Each row is a point on a tangle of strands that fork, close into loops and nearly touch. The rows are in no order.
Points whose rows are less than 41 apart are linked; no others are. Some points are linked to none.
q_624: [-10  13  -2   6  -1   8   9   8 -11 -13 -13  -4 -10  -3 -10  12  26  15
  -5 -17]
q_372: [-13  -6   0  22  -3   5  11   8  -8  -1 -14   0 -11  -6 -17   4  -6  12
  -4   8]
q_303: [ -5  -3  13   6   4 -17  -2   9 -10  -7  11  -6  16   3   5  -8   1 -17
  -3 -17]
q_146: [  5  -2   0  -1  15   3 -12  -8  20  10  12   2   8   8   7  12 -15   3
  10  12]
q_210: [ -3 -25   9  20 -11   6  -9 -10  -4  20  -8  -1  -7 -20  -6   7 -12  -2
  11   0]
q_563: [ -1 -23  11 -24  -5 -18 -20  -5 -20   6  -8   0 -19   3 -16   7  13 -23
  14  -6]
q_868: [  1   8  -7 -15  -1 -25  19  13  -5  -2  21   2  20  -2  10 -10   7  -1
 -22   1]
q_269: [  0   1   1 -10   3  -3  24   9   8 -11  -2  -2  20  19  27 -21  14   7
  20   4]
q_585: [ -7  -5   4  -1  17  -7 -12   4 -13  15  -6  -8 -11  -3  -7  20   6  10
  -2 -17]
q_311: [-15 -12   5   7  -9  12  20  24 -18   3   1   9   6 -11  -7  -9  15 -10
  10  -3]
q_536: [ 10 -13   1  -9 -21  -9 -32  14 -10  11 -21  -8 -13   0 -21  12   1  -5
  -2   0]
q_929: [  0   6   7 -12  -2  -3  15  -2   5 -14 -11  -7  23  22  10 -11  19  15
   3  -3]
q_135: [  9   6 -16 -14   9 -23  15  10  11   6  24  -7   9  12  17 -10  -8   3
 -13   4]
q_916: [ -7  19  -4   6   0 -17  14  15  -7  -3  25  10  16 -15   9   5  -2   1
 -25   4]
q_973: [  9   5 -15   3  -1  -5  -6   4 -14   9   3  -6 -12 -17 -27  20  -5  10
 -23 -12]
q_764: [  1   1 -12  -9   9 -14 -13  -2  -4  -2   4 -11 -13   9  -4  21  -3   0
  24  11]
q_32: [  2 -15   2   1  15 -13  23  -2 -28  -5   1 -15   8  15  -7   4   4  15
 -14 -12]
q_307: [  4 -20 -13  -6  -9  -8 -18 -25  -4   9  -1 -13 -25   3 -18  10 -13 -18
  15  12]
q_666: [ -8  -7  13  -1  -8   8   5   0   2  -1 -15  -4  14  17  -7  -5  21  12
   0  -1]
q_870: [-12  11   1  -7  -2 -18  31  15  -1  -6   8  -5  24  10  31  -8  22   3
   8  -1]
q_362: [  0  22 -13  -5  23 -39   4   8  -1  17  26  -7  -9  14   7  20   3  12
 -21   4]
q_580: [ -2   1  -1   1  -7  14 -13 -19  24  -6  -4  11  -3   3   6 -17  -8 -17
  -1   6]
q_296: [  7  -1 -11  10   0   6 -16  -2  -5   4 -22  -6  -8  -9  -4  25   3  25
  12   2]
q_682: [  2  -9  -7   3  14   2 -11 -22  -1  11  19  -4  -1   2   1  14 -21  -6
   7   3]
q_694: [ 23  13  -4 -21  -5  -8   1  -7  10 -11  18   7  26  -2  30 -10  -9 -12
   6  10]
q_816: [ 10   5 -14  -6  -1  13  -2  -5  -1  -2  -6  -8  -8 -12 -19   3  -2   8
 -25 -11]
q_873: [  2 -15   4   1   0  -7 -18  14  -7   2  -9  -7  -7  -3 -13  11  -1   5
   1  -1]
q_769: [  0 -10   6  20  -4  16 -18  -7  15  14 -14   7   0 -12  -6   7 -12   8
  -3   3]
q_597: [  7  -6 -14   4   2  23   2 -27   7   9   7  10  -3 -22  -1 -10 -38   0
  -5  15]
q_271: [ -7  12   3  13  12   8  -3  16  -1   5   9   3 -10 -20   6   3   9  -1
  -3 -23]
q_54: [-13 -17  30  14   4   1   1  15 -15   6 -20  -8   1   8   2   2  18  -8
  30 -13]
q_82: [ -7  10   7  21   6   4  14   7 -18 -10 -19 -18 -12   3  -4  20  11  23
  -9  -5]
q_241: [-11 -13   9  20 -18  20  20   4 -16  -3  -9  13  12 -20  -4  -2   0 -12
  14   7]
q_51: [ 19  -6   2  -7   2   8   5   8   6   6  -5   3  21   9  -4 -12 -16  17
  -7   6]
q_790: [  3 -20 -17  11  -6   7  -6 -18   8   8  -5  -7 -25 -10 -14   2 -26  -8
  18  16]
q_864: [  1  -2   5   7 -22  32 -10 -20  18  -2 -19  13  -6 -17  -4 -20  -9 -12
  -4   4]
q_902: [ 16  -8  -2   6  16 -17  -5   3 -19  22  -1 -10   1   9 -17  19 -10  22
 -22  -7]
q_14: [  8   4   5   2   3  20 -20  -9  18  10   5   7  11  -3   8   2 -15   7
  -6   7]
q_762: [-22 -11  36   8   3 -13   1  10 -26   4 -10 -16  -6  11   4  14  19   0
  14 -22]
q_482: [  0  -5   4   3 -11  12  16  -2  -8 -12  -4  11  15  -4   6 -13   2 -17
  13   7]
q_853: [ 17   0  -5  -5   7  25  -1  -3   7  -5  -5  13   4 -10   3 -18  -7  -1
   6   0]
q_174: [ -8  -8 -12  15   0   0  11   4   0  19  -2   6 -20  -9 -20  13  -2  19
  -3  14]
q_111: [ 10   7  -7  -3  10   3  22   8  -1 -12   5  -3   3  11  -2 -24 -24  14
 -29  -3]
q_968: [-15  10   1  10 -12  23  16   8   8 -21 -13  14  -5  -2   2 -16   2   1
  16   7]
q_57: [ 19  11   7 -21  -6  -3   6   5  21  -8   5  12  22   8  36 -39 -23  -8
  -7   4]
q_883: [  9   5 -10   6 -11   9 -29   1  11  13  -8  -5 -24 -24 -13  16  -7  -5
  -2  -4]
q_709: [-11 -20   9   7  -6  -3   3  -7   6  -1   3  -1   2  17 -10 -18  -2 -13
  -7  -2]
q_661: [  2 -24   7  17 -14  17   8   0  -6   7 -21   6   7 -14  -6  -4  -7   2
  17   0]
q_145: [-21   1  -7  13  13 -13  13   2 -15  -3   5  -3 -16  -5  -3  22   4   3
  11   3]
q_368: [ 22  20   2 -24 -10  10   3  -1   5 -10   8  13  28  -1  22 -32 -28   3
 -20   0]
q_505: [ -2 -14  -4 -17 -18 -11 -24  -8  -4  10  -2   1 -15   4 -21   8  22 -23
   5   0]
q_360: [ 14   2  -4 -25   6 -18 -21  -1   8   0   8 -12 -14  19   5  -8  14 -19
  20  -7]
q_805: [ 11  23 -10 -24 -11  -9 -11  -1  23 -11  12   6  13   7  23  -6   2 -17
  13  16]
q_240: [ 18 -18  -7  -1 -17  15  -8 -18   6  -2 -28  -2 -17 -11 -15   0  -2  -4
  18   4]
q_772: [-13  16   2   4   2  14  12 -10   8 -13  -3   8  10  -6  15   3  13   4
   5   1]
q_683: [  4   3   2  -8  -3  10  -5 -16  24 -17  -1  16   3  16  13 -21   7 -21
  18  10]
q_553: [-10   0  -5   1  -8   8   9 -10   4   0   9  23   8  -9  -4   1   6   5
 -16   9]
q_530: [-15   8   9  10   3  -1  33  17 -16  -4   7  -9  13   2  17   1  21   5
   9  -7]
q_454: [ 12 -13 -10   1  -5   3 -23 -18   1  -9 -29 -20 -15  -2 -12  11  -3   2
  21   5]
q_942: [ 15  -4 -12  -7  -7  23  -2  -3   6   4 -18   4   0 -13 -12  -8  -9  11
 -12  -1]
q_496: [ -6   8   7  16  -9  12  -2 -11   0 -20  -7   5   7  -4  -1  -8  -9   4
 -28  -5]
q_187: [  7  -1   9  -6  -1   5 -13   0  15  -6  -8   8   3   3  18 -13  21 -20
  27   0]
q_229: [-13   6  20  22  -8   0  -6  -7  -3 -12  -5   1  11   2   2  10   9   1
 -18 -12]
q_450: [ -6   8   4   3 -13  30   7  -6  12 -15  -6  24  -4 -19   7 -20  -4 -16
   7   4]
q_63: [ 14  10   4 -20 -11  10   3  -8   2 -12   3  13  22  -3   9 -22  -4   0
 -25  -1]
q_751: [  5  -3  -2  -7  -2 -10  12   8 -18  -4  15   7  24  -5  -2 -10   8 -14
  -8  -9]
q_221: [ -5  13 -14   0  10 -21  -6  14   3  10  15  -2 -18   6  -9  15   0   9
 -20   7]
q_781: [ 11  -3  -3  -9   3  -2 -12   4   3   0  13  -1  -3  -6  -1  -5  -4 -19
   9   0]
q_326: [  8  18 -16   1  -9  19 -10  -2  22  -3   4   4 -12  -6  -9  -3 -26  -2
 -17   9]
q_740: [  7  -6   0   5  21 -14  13   6 -24   4   3 -13  -1   7 -19   8 -10  13
 -28 -13]
q_708: [-17   7   1  13  11  -2  27   8 -24 -10   8 -14  -9   0   2  14  17   3
  11 -10]
q_319: [ -8   3  -3  -5  21 -14  13   2   1   7  13  -7   1   6   9   0  17   8
   1  -9]
q_316: [ 11   8   5 -14  -8 -15 -18   0  22 -12   1   7  11   7  27  -7  20 -23
  16   9]
q_533: [ 11  -7 -10   6  -3   1 -21  -6   2   6 -21 -19 -24  -5 -10  27 -16  15
  15   3]
q_976: [ 20  -1  -4 -17   5  -2  -4   6  10  -4   2 -11  14  17   5 -14 -12   8
  13   4]
q_138: [ -2  18   3  -7   6  -8  12  12  20  -6  16   3  10  -4  34 -28  -9  -2
   6  -6]
q_984: [-18  23   8  11   7  18  27  -2   7  -7   5   3  15   6  28 -15  15   7
   5  -1]
q_48: [-25   7  27  18  13 -10   5  14 -23   7   0 -10  -5   3  -2  12  19   4
  -4 -26]
q_491: [ 21  -3  -8 -14   2  11   2   2   0 -11 -13  -2   6   0   7 -18  -3  -2
  23   4]
q_306: [-12  14   5   8  11  -8  12  20 -20   4  -1  -5  -8   0  -4  10  26  17
 -18 -23]
q_172: [ 16   5 -17 -20  -3   8   7 -13  -1  -4  19  19  18 -14  17 -12 -17 -20
   6  10]
q_590: [  0   4  13   4 -12  10   0  12   6   1  -5  19  30   5   5  -4  10   2
  -3   9]
q_985: [  9 -12 -10 -21  -5  -2  -8 -21   2  -5   3  -2 -14  -3 -15   0  18 -17
  10   2]
q_599: [  5  15 -12 -10  17  -8  16   3  10  -6  12  -1  11  13   8 -10 -20  16
 -15   6]
q_7: [-10  -8   1  10  -9   7  13  19 -16   7 -26   3  -4   4 -15  14  11  21
  -4  13]
q_358: [  9  -5 -18 -13  -4  13   6 -28   3  -5  15  15  -1 -16  -4  -9 -15 -24
   0  13]
q_250: [  4   8  -8 -11  -2  20   4 -24   7  -6  11  16   1 -11   6 -11 -28  -3
 -15  13]
q_760: [  2   2   8   8  -6  13  21  -7  -6 -16  -7   0   7   0  -5 -21 -26   9
 -26   0]
q_291: [ -3  -4   3  20  -3   0 -23   1   9  25  -5   5 -16  -7 -15  18 -18   8
 -12  13]
q_270: [ -9   1 -11 -19  11 -20  11  12   5   8  18   1 -15   9   1  -4  24  -4
   9   2]
q_498: [ -3  -2   4  15  18  -1  21  -7 -20 -16 -10 -14   1   7   1   9   7  23
  -7 -11]
q_159: [ 10 -18  -6 -15   1  -8 -21  -3  -1  12  -5  -9 -21  11 -12  13  -1 -18
  27  11]
q_910: [-16  18  15   1   4   2  26   6  16  -3  17   5  14   2  41 -25   7  -9
   0  -2]
q_176: [-13  -6  15  -1  -9   1  17  23 -13   0  -1  -5   5   6   2 -15  29 -16
  15  -9]
q_257: [-16 -11  16   3  -4 -11   3  10  -9  -6 -11  -5  -2  16  -8  -6  12 -13
  20  -4]
q_620: [-10 -15   4  10  -8   4   9 -13   3 -10   0   8   2  10  -5  -6  -4  -7
  11  15]
q_102: [ -8   7  -5  -3   3  -4  -7  -3   3  -1  -9  -8 -11   3  -3  30  14  13
  17   3]
q_248: [ 21 -10 -11  -4  13  -3 -13 -27   4  16  10 -19   1   7 -10  23 -19   6
   4   2]
q_264: [  8   7 -11   4 -10  16 -13  -7  14  -7 -13  -2 -25 -17  -8  -1 -20  -5
   2   5]
q_698: [ -9  -4  -2 -17   4 -23 -13  -1   8   0  12  -8 -19  17  -4   1  18 -12
   9   0]
q_147: [ -7  18 -11  -8   3  -2  11  -1   8  -9  12  11  12   1  12   1  15   6
 -12  12]
q_335: [ -5   6   1  -3  17  -5 -11  -6   5  10   8  -1   3   4   1  13  15   8
  -5 -17]
q_654: [ -6  20   3  16   9  -3   3  22  -9   8  14   6  10 -17   5  13   6  11
 -16 -10]
q_85: [ 12  -7  -6   1 -23  -8 -36  -2  -5  12 -14 -12 -26 -19 -18  24  -7  -9
   2   7]
q_79: [ -6  -7  14  10 -14  10   3  11 -11   4 -22   5   8   0 -11   8  22   9
   9  -2]
q_305: [  9  12  -3 -17   8   1  20   7  15 -11   5   0  11   3  35 -41 -20   5
  -3  -1]
q_600: [  8 -20 -11   4   7  11  -5 -19   6  13  15   3 -12  -7  -7  -1 -35 -12
  10  10]
q_820: [-11   8   1  14   9 -12 -24   7   7  17   6   3 -14   8  -9  23  -9  13
 -14   8]
q_605: [ -6  -2   3  -2 -10  -3  -4  -1   6   1   4  17  22  11  -7   1   4   2
 -20   8]
q_946: [-18   0   0   3  16 -24   7   6  -8  10  15   0 -22  11 -13   9   5   5
 -16  -6]
q_443: [  8 -15   7 -15   4  -9 -17   7 -15   1  -8 -15 -10   5 -11   4  11  -7
  13 -13]
q_341: [  3  -5  -6   0   4 -11 -25   2 -20  19   3 -10 -14 -18 -11  24   3   6
 -13 -19]
q_191: [-14  11  21  24   5  -7 -20   3  13  -2   3   0  12  12   4   6  -4   8
 -13  -6]
q_18: [ -7   1  16   8   4 -20 -18   6   6  -5  13  -4  -2  11   0   0  -5  -6
  -9 -10]

A piece is two or more points that can be reached from each other along the links. Count, over all rows, the pieces, the separate loops (a circle has one, a figure eight two, a Y none), the forks (points with three links) and the tips (points with one).
pieces -> 5
loops -> 1
forks -> 8
tips -> 16

A tip is a point with one link. Name the tips that can be reached along the links from each point below, in the order of the rows.
q_599 -> q_271
q_491 -> q_51, q_360, q_326, q_985
q_870 -> q_174, q_145
q_305 -> q_63, q_590

A fork is a point with three links, a tip a point with one. Leave the first point through the second and follow the links. Name the first fork or tip that comes.
q_174, q_372 -> q_145
q_590, q_605 -> q_63
q_145, q_708 -> q_174
q_63, q_368 -> q_590
q_32, q_498 -> q_241
q_600, q_790 -> q_240
q_257, q_54 -> q_902
q_135, q_599 -> q_868
q_968, q_450 -> q_600
